Points on a hilly landscape, in no order, each with its height.
A ball rolls from a point to whichever of its 2 nearest points has the largest drop for the distance, and stops where none of them is lower. Distance is the straight distance between rows; heights are no part of it.
<846>: [100 128  97 187 123  78  97 137 131 130 123 127  97 113 138 103  72 140
 141 156  63 150 139 120]  h=3.68
<492>: [125 132  87 137 107 139 148 124 115 138  58  78 142 131 116 120 126 126
 135 129 103 163 137 143]  h=3.65
<1654>: [ 93 114 116 157  83 101 165 153 126 146 114 102 196 164 117 135 130 132
 116 186  56  97  77 111]  h=2.66
<1073>: [ 77  93 149 130  86 122 162 137 175 136 131 108 135 156 146 165 163 125
  89 153  82  88  71 117]  h=4.43
<2135>: [173 141  84 158 134 168 166 119  64 161 105 163 132 132 128 152 122 106
 183 157 155 133  74  64]  h=7.31
<67>: [176 122 108 129 133 165 115 131  83 125 117 139 170 131 114 137 153 112
 151 148 145 152 151 118]  h=7.32
<1750>: [178 141 102 134 141 174 144 112  84 134 104 141 137 134 130 142 148 113
 161 142 167 155 120 104]  h=7.43
<1389>: [119 109  83 149  98 171 153 120 141 170  49  89 109 130 136 192 172  97
 135 154  87 124  89 101]  h=2.05
<798>: [ 86 114 117 126 105 118 123 104 186 134  65  60  86  94 134 139 129 119
 106  97  86 138 153 162]  h=3.13
<1033>: [121 153 159  77 132 136 179 127 117 119 178 170 106 166 135 116 124 150
 117 125 199 125  86 118]  h=4.54
<412>: [151 155 117 138 166 138 122 125  77 117 154 179  98 136 140 122 114 127
 151 135 175 150 126 105]  h=5.99
<879>: [154 120 141 100 126 147 119 120 134 121 128 122 129 112 134 132 154 122
 125 107 149 140 157 141]  h=6.35
<1412>: [114 147 149 114 140 135 188 129 122 124 174 189  89 165 151 128 120 141
 124 141 185 106  57  90]  h=4.48
<477>: [137 106  82 172 102 143 122 141 104 149  70 100 177 130 118 152 142 108
 151 175  72 143 116 108]  h=6.40
<2167>: [143 162  96 138 119 139 185 119  66 152  79 119 148 163 107  95  97 145
 178 141 157 164  89 121]  h=1.01
<1346>: [129 106 102 129  99 139 115 129 130 136  58  55 187 110  97 135 148 107
 128 115  84 155 171 160]  h=6.39
<177>: [142 141  71 153 110 150 154 100 103 151  43  80 120 128 120 133 118 119
 158 134 119 177 126 123]  h=3.85
<2181>: [132 125 130 159 167 142  99 102 157 113 155 182  34 105 180 165 126 112
 121 117 151 129 130  91]  h=7.28
<906>: [153 124  98 146 128 175 165 108 126 154  91 142  91 129 154 182 149 109
 154 140 148 129  84  77]  h=3.43
<1705>: [147 152 163  49 138 152 159  92 175 125 125 103  54 111 141 140 144 137
 113  54 192 138 138 164]  h=4.72
<826>: [155 102 136 129 141 135  57 131 133 125 130 128 156  94 114 121 146 108
 128 116 115 131 184 150]  h=6.62
<998>: [134 123 125 138 125 153 175 135 101 145 155 181 145 155 140 156 143 110
 143 164 148  91  52  66]  h=4.97
<988>: [119 130  78 163 101 130 152 128  98 166  70  95 147 140 123 140 121 122
 160 171  76 136  88 104]  h=6.23
<2012>: [166 114 120 138 158 175 132 136  97 132 160 209 130 134 141 182 159 107
 140 165 166 105 101  69]  h=6.50
<765>: [ 75 121 167 141 106  67 119 154 160  98 175 130 152 134 120  91  95 154
  92 141  73  91 127 149]  h=5.15
<1836>: [150 151 109 131 151 166 157  79 145 127  90 124  36 125 167 162 123 121
 142  96 174 159 117 117]  h=5.66
<685>: [119 124 103 124  82 135 170 140 100 132  79  72 210 158  96 123 133 136
 134 151 100 140 121 147]  h=3.29
<421>: [185 134 120  95 137 203 173  98 127 138  92 133 109 132 145 186 168 114
 136 114 190 153 115 113]  h=6.15
<1864>: [128 129 142 100 119 118 130 129 127 117 135 109 144 120 118 107 127 136
 119 110 137 135 153 145]  h=6.47
<111>: [158 139  97 160 129 153 160 137  54 154 125 172 161 152 118 132 119 119
 174 168 143 120  76  76]  h=7.26
<838>: [125 161 165  83 164  96 104 125 140 106 201 151  61 108 136  91 107 146
 114  82 177 115 156 149]  h=6.63
<501>: [140 130 139 120 138 141 143 132 103 121 158 162 134 145 135 138 145 128
 132 140 159 124 115 113]  h=6.25
<1216>: [141 106 171 106 132 151  98 134 166 118 178 163 108 114 154 156 158 123
 100 109 152 103 143 122]  h=6.86
<1051>: [158 100 105 179 143 163  91 134 101 134 127 177 137 121 145 166 153 101
 146 173 120 128 128  80]  h=6.26
<2109>: [112 142  99 187 115 100 153 150  89 169 136 159 128 144 131 120  78 139
 167 185  89 114  66  73]  h=4.04
<1559>: [104 149 166 100 144  59 117 135 143 103 170 111 112 110 108  52  80 154
 116  89 144 108 158 167]  h=3.14
<512>: [ 87 145 100 151  99 128 196 112 140 178  86 113  75 145 138 153 109 128
 137 150 102 115  40  92]  h=4.12
<1707>: [115 144 135 142 134 134 198 118 115 151 154 190  85 163 150 134 103 133
 145 143 175  98  33  70]  h=4.41
<419>: [108 159 136 121 138  90 137 139  96 107 162 137 123 139 114  66  79 162
 135 119 155 142 142 147]  h=6.98
<2013>: [135 111 120 114  89 152 165 144 106 127  94  97 214 157 108 142 163 123
 126 148 112 129 119 134]  h=3.09
<218>: [120 140 100 192 150  93  71 115 125 116 112 125  76  92 135  94  72 135
 146 122 101 167 182 131]  h=5.39
<1482>: [167 143 151  46 121 192 174 108 134 126 130 139 124 147 134 167 176 131
 118 104 202 140 108 133]  h=6.32
<1057>: [180 136 124  84 146 118  80 125 103 122 114  96 164  90  82  93 130 120
 145  98 149 155 196 174]  h=6.89
<1976>: [105 125 181 106 144  84  92 150 152 102 213 165 119 119 137  98 125 143
  95 107 131  80 149 148]  h=6.84
<955>: [167 126 138 108 150 179 141 137 100 121 162 187 133 145 139 167 160 113
 137 147 184 125 108  96]  h=6.38
<1675>: [ 75 125 101 157  87  85 159 149 130 143  87  76 164 149 106 106  94 153
 127 171  58 128 107 138]  h=2.59
<1455>: [146 160 162  56 136 149 171 108 118 111 165 150 106 148 125 128 143 143
 126 105 213 136 108 140]  h=4.60
<1175>: [ 89 158 115 103 104 147 222  99 131 154  60  96  87 168 130 135 126 138
 131 101 167 138  69 142]  h=1.18
<429>: [146 161 159  53 138 158 172  94 152 120 139 129  70 138 140 139 145 140
 119  84 201 148 120 146]  h=4.66
<1855>: [ 96 112 108 182 115 108 137 148 132 161 146 161 111 131 153 158 120 121
 130 193  74  86  44  66]  h=5.40
<1818>: [132 147 117 145 152 126 133 146  79 119 161 186 134 150 134 113 114 131
 148 153 157 126 120 104]  h=6.12
<1968>: [149  95 112 126  92 170 137 132 116 139  85  98 196 137 116 169 173 104
 128 144 107 138 137 131]  h=2.80
<1315>: [112 101 135 156 131 133 135 125 171 133 157 168  69 130 171 173 142 113
 109 156 124  96  76  77]  h=6.87
<2188>: [167 164 135  42 143 117 134 124 105 124 119  72 153 113  78  84 122 133
 141  82 179 161 167 185]  h=2.39
<2115>: [ 94 130 164  99 101 120 179 126 156 115 151 122 117 161 139 127 141 146
  99 122 140 106  89 128]  h=6.16
<768>: [130 124 105 147 133 119  90 100 159 127  73  75  80  83 133 125 106 119
 134  88 102 166 180 145]  h=3.73
<1743>: [141  91 130 168 145 134  42 137 135 121 139 152 148  96 131 140 145 104
 128 135  96 124 166 124]  h=6.30
<730>: [ 61 133 124 140  93 109 191 130 156 157 111 109  89 162 145 136 115 142
 116 142  96 104  53 113]  h=4.25
<2207>: [164 110 121 112 137 119  77 138 115 129 102  84 205  94  77 100 129 117
 139 106 110 140 197 165]  h=6.65
<2101>: [101 143  89 210 129  80 125 141 110 158 135 153  92 127 143 116  69 140
 157 180  68 123  85  86]  h=3.72
<476>: [103 128 145 132  98 105 162 151 123 121 160 141 160 160 129 110 120 147
 118 150 113 107  94 119]  h=4.01
<839>: [125 115 157  85 120  96 121 138 147 121 129  83 167 117 100  98 130 133
 112  95 115 111 166 167]  h=6.57
<1351>: [115 147 118 121 115  81 146 144 104 115 122  87 170 133  93  58  73 155
 140 130 118 152 156 161]  h=2.29
<1958>: [163 138 137  86 148 148 113  89 169 128  92  88  55  86 143 145 139 117
 124  54 161 154 181 165]  h=5.01
<2203>: [108 122 123 149 125  88  96 137 144 116 132 116 130 106 124  93  98 135
 124 123  95 139 167 151]  h=6.55
<31>: [ 82 125 123 135 116 107 129 104 187 128  94  78  47 102 145 120  99 134
 105  86 103 143 148 148]  h=2.83
<2217>: [ 52 138 148 116 102  93 186 122 168 131 127  99  82 154 141 103  99 157
  98 111 117 124  91 146]  h=1.55
<194>: [113 154 127 150 138 122 174 142  89 145 165 200 119 160 135 118  99 137
 148 163 156 102  45  70]  h=4.33
<2053>: [160 100 176  95 141 151  66 143 156 124 185 162 149 109 131 161 182 116
 107 109 141  88 158 137]  h=6.71
<185>: [ 73 141 130 119 103 118 181 109 179 133 104  99  53 140 156 132 118 138
 102 105 128 131  86 134]  h=1.36
<728>: [ 66 147 148  83  95 124 223 118 150 133 111 106 107 176 134 113 118 153
 101 108 157 120  66 147]  h=1.82
<2131>: [136  99 166  66  97 180 168 127 154 129 140 125 142 149 138 173 191 127
  96 118 165 108 111 123]  h=7.08
<95>: [ 86 100 161 136 109  77 100 146 178 110 154 105 171 120 113 109 120 138
  97 125  58  87 142 153]  h=5.02
<53>: [ 81 121 112 141  86 106 170 141 135 141  98  90 157 155 121 129 125 135
 118 159  77 116  95 134]  h=2.38
<1740>: [ 78 114 117 195 112  73 110 158 130 125 150 136 152 144 126 109  89 145
 122 197  39 104 104 117]  h=3.95
<1142>: [100 152 120 161 121 100 177 146  97 151 147 161 125 162 137 102  81 148
 151 165 121 110  53  88]  h=4.22
<1384>: [174 126 141  65 118 199 155 103 145 132 103 112 116 123 131 183 187 117
 126  93 176 149 142 139]  h=6.24
<2173>: [ 76 152 111 123  97  97 198 131 122 133  97  93 135 165 110  78  73 162
 130 133 124 141  96 150]  h=1.84
<462>: [119 117 168  61 108 101 142 147 152 123 130  62 204 128  76 102 147 137
  98  93 117  88 162 183]  h=6.64
<1192>: [156  91 170  97 101 169 120 147 147 127 152 146 207 144 126 181 196 117
 104 137 126  92 127 124]  h=6.95
<2170>: [129  97 162  97  90 142 137 143 149 123 125  91 221 148 103 151 184 122
  94 129  93  94 132 153]  h=6.73
<1127>: [161 108 172  62 104 172 149 140 140 128 149 121 180 146 123 168 201 119
 105 124 162 105 123 139]  h=7.02
<215>: [126 157 104 144 127 135 173 100 117 141  98 128  82 137 145 125 102 139
 156 119 155 149  94 110]  h=5.92
<119>: [ 95 118  95 144  96 147 170 120 143 157  66  90 100 140 146 167 150 119
 129 144  97 130  80 117]  h=1.68
<246>: [ 54 121 132 122  81 111 179 131 173 134 114  94 107 157 139 147 141 138
  92 141  86  96  72 132]  h=4.34
<1606>: [110  95 125 183 131 125  96 137 165 133 150 170  74 115 168 170 137 113
 116 166  91 103  95  81]  h=6.69
<400>: [102 126  91 220 148  92  53 141 131 123 136 153  91  97 143 110  78 133
 135 155  73 141 154 113]  h=4.36
<1547>: [126 130 128 164 168 138 112 125 128 117 176 201  55 122 167 153 124 115
 126 139 162 112 116  82]  h=7.42
<2060>: [141 125 178  96 144 107  87 158 107 106 196 148 197 130  98 106 148 136
 113 126 133  93 153 154]  h=7.09
<2064>: [137 145 139  71 130 138 140  94 160 127  94  79  78 101 127 124 136 131
 117  60 166 148 158 168]  h=4.84
<1411>: [177 157  89 166 171 154 111  78 117 120  94 126  52 103 160 145 102 116
 165 105 158 177 164 123]  h=4.69
<1635>: [145 103 162  92 130 112  89 128 170 129 127  98 142  94 116 116 146 119
 107  87 116 105 171 169]  h=6.68
<426>: [163 150 108  84 131 163 146  88 123 138  61  63 108 112 109 123 127 124
 142  79 165 187 179 165]  h=2.44
<2195>: [169 168 117 110 154 155 146  92  99 117 107 128  93 135 134 128 117 132
 158 109 188 173 133 134]  h=5.97
<1696>: [102 136 110 176 135 103 113 119 153 128 125 131  48 114 157 127  91 131
 127 128 105 141 125 114]  h=2.89
<1100>: [ 91 116 173 105 116 116 145 129 175 114 165 136  95 142 158 130 142 138
  88 113 128 102 111 126]  h=6.21
<956>: [101 100 109 173 108 113 121 142 147 145 125 142 125 133 149 156 133 118
 125 184  65 101  78  86]  h=5.63
<1921>: [ 96  96 112 176  94 104 118 147 142 136 121 112 197 142 121 147 138 126
 113 195  34 102 101 120]  h=3.07
<1997>: [125 144 114 132 116 139 183 119 104 137 113 143 120 158 133 126 124 132
 149 139 154 135  78 106]  h=6.01
<51>: [125 148 131 149 191 124  89 132 108 110 201 209  74 122 159 135 122 129
 123 133 164 113 151  97]  h=7.52
<1999>: [131 105 152 122 114 113 116 149 129 113 146 112 215 130  99 116 143 131
 110 138  93 106 150 146]  h=4.42
<784>: [ 93 130 104 198 138  80 111 156 109 141 161 179 109 136 143 116  80 135
 135 175  84 113  96  91]  h=3.35
<2121>: [131 124 118 153 110 127 158 159  82 132 145 164 206 174 120 125 135 128
 146 184 119 104  88  96]  h=7.10
<708>: [115 150 131 102 100 146 214 121 104 143 111 139 150 181 125 117 131 145
 137 143 165 121  51 112]  h=6.07
<1253>: [181 157 120  89 153 142 101 122  89 114 131 111 140 110  95 105 124 128
 150 110 172 166 177 155]  h=7.05
<405>: [ 85 135 114 117  96 158 186 109 161 151  67  88  84 149 145 164 150 130
 109 118 125 125  79 131]  h=1.37
<2020>: [126 100 146 121 112 154 165 148 136 129 156 164 151 158 143 173 170 113
 113 157 141  89  66  82]  h=4.77
<292>: [144 171 142  80 162 106 121 108 123 106 162 130  70 112 126  93  99 146
 129  74 188 148 154 157]  h=6.54
<2129>: [101  93 115 171 110 115  98 132 173 134 118 126 113 114 152 157 140 113
 111 158  61 115 115 116]  h=5.89
<1108>: [120  97 133 185 150 135  33 142 148 114 163 181 129  99 142 143 136 109
 114 148  84 103 154 107]  h=5.94
<823>: [ 95 131 125 157 125  73 104 153 115 112 149 125 152 123 105  71  75 154
 130 144  94 128 160 150]  h=6.74
<1095>: [150 129 151 115 166 121  55 123 145 117 169 162  90  91 137 127 140 121
 120  90 144 114 181 139]  h=5.16
<1498>: [151 108 138 134 163 164  76 149 108 122 178 198 149 123 135 162 162 112
 128 151 150 107 148 105]  h=7.61
<1940>: [120 107 171  73  93 145 155 134 170 125 145 106 148 143 140 150 177 136
  94 102 135  93 119 147]  h=7.11
<1827>: [146  95 118 167 123 139  67 143 115 120 130 134 208 121 111 136 146 117
 135 158  81 129 156 126]  h=6.82
<758>: [111 133 150  95  99 142 197 133 125 122 131 133 154 174 123 125 145 141
 114 128 158 123  81 121]  h=6.13
<889>: [136 121 141 116 143  78  75 154 123 109 137 104 194 103  78  69 105 130
 124 114 100 121 187 174]  h=3.71
<140>: [179  89 137 123 136 163  51 136 131 133 116 113 202  94 103 145 175 108
 130 115 113 129 188 153]  h=6.85
<1506>: [173 144 124 117 171 168  85 118 103 113 156 178 101 109 136 152 144 117
 143 121 178 146 167 117]  h=5.72
<195>: [185 103 169  71 127 178  94 126 148 135 153 141 152 110 131 174 194 112
 108 110 160 111 157 135]  h=6.58
<282>: [164 120 152 107 138 140  76 158  80 112 183 161 219 140  98 127 159 123
 124 146 140 110 154 140]  h=7.23
<698>: [ 96 133 114 188 141  84 100 165  99 119 177 182 144 141 134 102  88 141
 131 179  92 102 129 107]  h=2.85
<269>: [139 119 143 142 171 140  40 148 113 116 192 195 156 112 123 151 153 115
 119 138 124  96 172 125]  h=7.79
<2134>: [168 139 110  85 122 188 153 101 122 135  60  76 127 123 120 156 160 113
 138  93 163 178 156 154]  h=2.71
<1144>: [185 136 115 110 146 153  94 129  64 119 131 131 176 120 102 117 138 125
 152 135 154 163 174 143]  h=7.18
<1302>: [155 158 118 143 182 123  80  91 117 108 137 137  51  87 143 122 101 128
 139  87 168 158 181 136]  h=6.20
<1587>: [100 139 125 174 127  87 141 163  90 126 169 162 157 162 124  93  91 147
 138 170 108 110 101 109]  h=2.32
<1716>: [135 161 108 132 136 164 184  79 132 143  70 113  59 141 150 149 124 129
 149 100 166 157  97 126]  h=5.80
<2048>: [182 158 121  78 142 191 164  93 111 127  99 127 105 133 132 153 151 125
 149 107 208 174 127 135]  h=6.06
<1326>: [126 113 169 132 164 108  33 156 161 116 196 173 145  93 123 112 139 121
  98 109 105  77 174 153]  h=5.28
<814>: [150 113 107 172 136 124  80 151  79 123 133 151 199 133 111 116 130 118
 151 172 100 141 156 123]  h=7.07
<1263>: [162 141 146  99 159 155 111  87 155 114 126 129  46  93 159 153 135 120
 124  72 177 154 161 135]  h=5.25
<1626>: [128  99 105 132  94 164 139 124 141 149  61  91 152 133 127 174 174 106
 122 140  92 137 116 127]  h=2.45
<1660>: [100 146  98 140 112 148 199  89 148 178  73 120  44 143 155 173 120 122
 142 125 135 123  47  90]  h=3.94
<1891>: [ 72 127 177 126 115  64 143 151 152 101 190 141 126 145 132  80  97 155
  91 124 109  95 115 143]  h=5.26
<1851>: [123 111 120 126 114 135 106 111 169 132  79  69 110  97 127 133 135 112
 118  86 103 149 174 156]  h=3.36
<504>: [169 123  94 166 130 149 108 147  62 132 114 147 199 139 118 127 136 112
 156 174 123 145 132 107]  h=7.27
<1217>: [134 132 123 138 154  87  73 154  95 112 150 132 184 107  90  71  99 135
 139 127 114 129 185 155]  h=4.27
<132>: [122 133 135 139 176 122  65 150 110 105 207 201 116 118 135 119 127 125
 115 129 142 103 165 122]  h=7.67
<548>: [163 139 144 120 180 147  76 110 136 111 172 167  60  91 158 156 139 121
 125  99 177 132 171 120]  h=5.49
<688>: [160 174 129 107 178 132 122  84 115 109 133 126  44 108 139 107  91 145
 152  85 193 168 161 144]  h=6.43
<1333>: [144 130 101 177 158 130  69 134  99 117 135 163 130 112 132 125 112 117
 145 139 118 142 164 115]  h=5.59
<1590>: [143  98  88 158 113 175 125 111 156 157  69 114  99 111 154 206 172  89
 132 153  93 137  98  87]  h=2.52
<1899>: [103 151 147  84 119 102 173 121 134 111 144 109 115 146 119  85 106 156
 114  98 157 136 124 160]  h=2.81
<1005>: [114 144  99 150 106 129 176 126 106 161 100 119 137 151 134 126 119 131
 154 156 113 132  80 105]  h=6.10
<701>: [175 162 112 123 166 158 120 103  88 114 136 157  98 115 138 140 128 124
 154 120 184 162 150 120]  h=5.86
<1532>: [115 145 129 130 157  67  78 132 132 110 139 108  99  87 112  61  71 140
 136  90 120 143 198 164]  h=4.03
<822>: [116 102 153 164 152 116  34 154 157 109 184 176 151 103 131 121 139 122
 103 135  82  90 160 132]  h=5.58
<188>: [106  98 155 130 101 136 157 143 165 131 155 145 142 156 154 171 166 121
  96 155 105  87  71  94]  h=4.58
<1543>: [133 161 123 121 142 105 132 123 104 114 126 110 109 122 113  78  87 147
 142 109 158 168 158 149]  h=7.06
<493>: [144 145 108 144 129 129 151 154  55 135 156 172 191 172 113 108 117 136
 158 177 140 128  89  96]  h=7.17
<1185>: [ 85 113 157 133 122  94 113 133 170 112 163 129  94 118 148 109 115 134
  97 114 102 111 128 137]  h=6.31
<991>: [ 80 140 132 106 110 159 202  93 185 143  82 106  40 142 161 167 147 131
 109  97 145 125  75 125]  h=1.05
<1877>: [140 142 103 177 168 114  71 112 122 116 127 143  66  94 145 112  96 123
 147 106 128 163 176 128]  h=5.84
<1003>: [128 102 139 140 101 136 145 158 114 124 150 140 206 166 118 144 155 119
 121 176 103 100  94 105]  h=6.97
<1752>: [126 168  98 115 112 149 206  99  95 155  58 102 126 165 111 103 105 140
 156 121 168 164  93 142]  h=0.73
<1632>: [ 96 101 130 182 104  88  91 156 140 122 139 123 183 123 119 120 117 135
 114 182  40 114 119 129]  h=3.53
<914>: [130 144 118 124 129 124 120  97 148 122  94  84  75  97 132 105 104 134
 128  87 136 168 167 145]  h=4.13
<1694>: [175 114 154  73 133 160 105 116 150 131 121 107 140  99 123 150 172 115
 120  89 155 124 167 156]  h=6.46
<307>: [ 91 112  89 170  98  91 123 142 133 143  91  87 147 127 121 116 105 136
 132 178  44 130 116 134]  h=2.87
<28>: [126 124 102 194 167 108  39 139 109 115 147 168 113  95 135 112  95 118
 140 139  96 143 183 122]  h=5.10
<1742>: [132 130 153 113 149 102  81 128 145 111 152 129 106  93 125  94 115 128
 116  86 133 128 177 151]  h=4.80
<570>: [166 109 172  59 141 107  91 139 186 141 127  86 141  90 111 117 159 122
 100  65 138  90 176 188]  h=6.76
<257>: [142 126 150  78 136  84 108 153 114 110 137  83 217 119  63  73 120 134
 125 107 127 111 177 178]  h=3.20
<902>: [118 116 114 169 120 128 158 145 116 155 138 168 130 142 140 155 130 116
 140 175 114  98  57  65]  h=5.17
<273>: [122 119 176  68  91 118 158 148 145 121 141  80 208 150  93 125 166 138
  94 112 127  93 135 165]  h=6.67
<1828>: [135 130  97 116  98 153 161 124  97 137  61  72 188 143  95 115 135 125
 141 132 119 165 142 148]  h=3.45
<2071>: [144 124  97 180 139 136  95 134  96 132 124 160 122 123 139 136 117 112
 153 162 109 135 124  94]  h=5.93
<1209>: [161 136 136  85 123 161 148 124 104 125 115 120 156 144 123 136 151 128
 136 120 169 150 132 138]  h=6.22
<466>: [129  93 119 145 107 138  90 130 149 131  90  90 185 113 106 142 150 111
 124 136  71 135 163 147]  h=6.27
<2126>: [154 102 112 111 123 133  87 132 131 136  68  59 182  93  86 120 141 108
 132 101 102 151 197 169]  h=6.48
<747>: [148 113  98 160 124 157 134 113 132 147  84 123  90 127 155 173 149 100
 140 145 117 143 106  91]  h=3.04
<1052>: [102 129 125 154 117 105 142 138 124 124 142 138 119 144 142 113 105 137
 122 148 112 128 106 115]  h=3.79
<903>: [127 136 102 147 133 163 189  87 139 169  86 147  59 135 161 188 126 114
 154 127 151 121  53  69]  h=3.74
<1510>: [ 79 118 129 143 106  78 123 135 163 117 133 103 113 119 135  98  98 145
 110 130  82 122 132 141]  h=6.41
<1029>: [148 154 146  36 121 132 163 118 113 120 137  89 156 138  86  96 136 147
 125  83 195 151 137 177]  h=2.58
<1399>: [133 104 171 115 127 100  75 149 156 119 151 109 202 107  92 104 147 128
 106 110  90  86 166 167]  h=4.70
<1266>: [137 131 147  83 129 177 178 115 146 129 132 148  97 149 148 157 157 129
 121 116 184 132  90 110]  h=6.36
<1735>: [191 142  97 139 152 188 163 109  79 148 101 172 115 129 139 174 142 109
 169 143 183 147  90  72]  h=7.37
<1546>: [108  87 127 197 145 128  54 143 153 133 156 176 112 107 154 168 139 100
 118 174  74 104 118  95]  h=6.34
<854>: [ 93 148 141 134 141  61 116 157 101  98 180 139 151 132 103  55  66 164
 123 129 125 126 162 154]  h=6.88
<1042>: [174  95 111 160 146 186 110 135 111 142 128 189 135 116 151 198 168  90
 150 164 138 117 116  67]  h=6.51
<24>: [152 150 119  77 133 129 129 110 115 123  85  66 132 108  90  90 117 134
 141  81 151 171 180 177]  h=2.06
<2030>: [170 152 119  72 122 187 185 105  94 136  94 112 151 155 114 143 159 121
 145 119 188 165 117 138]  h=6.14
<345>: [133  86 152 128  95 146 119 152 139 123 136 126 220 150 119 163 184 115
 106 161  89 100 115 120]  h=6.83
<803>: [128 102 157 142 153 136  94 118 183 111 175 186  46 100 177 172 148 111
 102 115 142 111 137  99]  h=7.13
<409>: [123 128 106 162 158  80  57 124 133 114 118 110 103  72 117  80  77 127
 138 102  99 158 201 151]  h=4.73
<1465>: [182 135  92 144 154 176 112  75 130 127  72 103  74 101 149 168 136 106
 156 103 149 182 169 122]  h=4.35
<1724>: [109  96 175 109 110  82 110 154 189 120 141  84 196 118  98 111 139 128
  88  99  74  74 161 171]  h=4.89
<2052>: [102 154 157  82 133  80 147 123 143 105 162 109  86 124 124  67  88 156
 109  84 162 135 142 159]  h=2.94
<1114>: [142 165  89 158 131 120 151 137  58 140 108 144 157 154 107  85  85 148
 174 161 141 158 111 115]  h=1.35
<1857>: [110 117 163 112 116 103 141 149 127 104 167 128 181 149 112 107 132 142
 103 135 122 107 127 137]  h=4.18
<1396>: [120 154 100 176 132 100 128 158  65 131 146 160 158 145 117  85  77 149
 160 170 118 135 121 113]  h=1.85
<1917>: [ 96 164 120  85 110 145 215  92 125 146  59  84 105 164 117 108 110 156
 135  93 177 162  89 162]  h=0.98
<278>: [138 141 129  96 137  95 118 138  96 114 126  85 184 123  75  62  95 140
 142 112 135 151 180 172]  h=2.73
<1026>: [108 143 166 117 153  94 105 138 138 108 198 169  74 115 144  96 107 141
 106 102 147 107 148 140]  h=6.72
<1478>: [154 138 127 136 156 156 122  85 160 115 118 130  33 103 176 166 126 113
 125  93 160 152 141 119]  h=5.46
<513>: [140 106 170 115 152  95  42 155 169 121 166 134 175  91  96 103 138 128
  99  96  98  78 176 172]  h=4.96
<602>: [ 68 147 123 115  98 109 198 115 143 139  92  88 105 160 130 101  97 155
 117 114 132 136  87 145]  h=1.70
<1619>: [137 125 185  74 143 108  94 156 132 107 210 157 152 119 115 112 148 140
 100 103 153  81 153 154]  h=6.96
<1374>: [ 90 123 115 162 129  89 105 109 184 124 117 108  28 100 164 120  91 128
 112 107  89 145 132 127]  h=2.35
<1631>: [124 146 156  60 121 135 173 119 124 121 138 102 143 154 115 110 133 147
 117 107 173 138 118 151]  h=2.70
<1693>: [ 87 143 123 133 102  76 180 145 115 120 120  91 173 162  99  71  77 169
 131 149 106 140 126 151]  h=2.01
<337>: [ 85 125  96 185 106  68 125 141 139 144 109 107 113 123 133 103  78 148
 140 174  44 137 116 124]  h=3.24
<334>: [119  97 151 134 136 138 113 126 163 120 161 168  88 119 166 170 153 113
 103 128 137 109 114 101]  h=6.99
<1122>: [119 126 122 161 145 117 115 123 128 120 148 157  79 126 152 127 106 126
 127 133 126 133 120 103]  h=3.40
<145>: [119  92 120 155 114 137  97 135 155 130 107 116 151 113 133 156 153 105
 121 148  72 131 133 123]  h=6.11
<616>: [121 130 144 107 141 100 105 110 165 118 126  97  71  92 135 104 115 128
 121  71 139 134 172 162]  h=4.47
<911>: [155 118 125 145 150 153  76 155  77 115 169 180 198 139 121 140 159 115
 136 163 134 118 151 114]  h=7.41
<468>: [171 138  80 152 135 170 132  94 102 133  50  96 108 114 128 147 132 105
 162 120 141 182 153 122]  h=4.08
<439>: [124 150 144  99 151  60  94 138 120 111 156 105 132 100  97  54  80 146
 128  86 143 126 185 177]  h=3.47
<1499>: [145  88 100 174 115 150  85 143 112 133 101 117 209 124 115 159 158 102
 141 178  63 135 131 118]  h=6.61

For each start below, name the point where the ball stops.
<1499> => <1752>
<708> => <1752>
<1412> => <1752>
<1253> => <991>
<1818> => <1374>
<2195> => <1374>
<1042> => <53>
<1073> => <991>
<1498> => <24>
<468> => <991>
<1217> => <991>
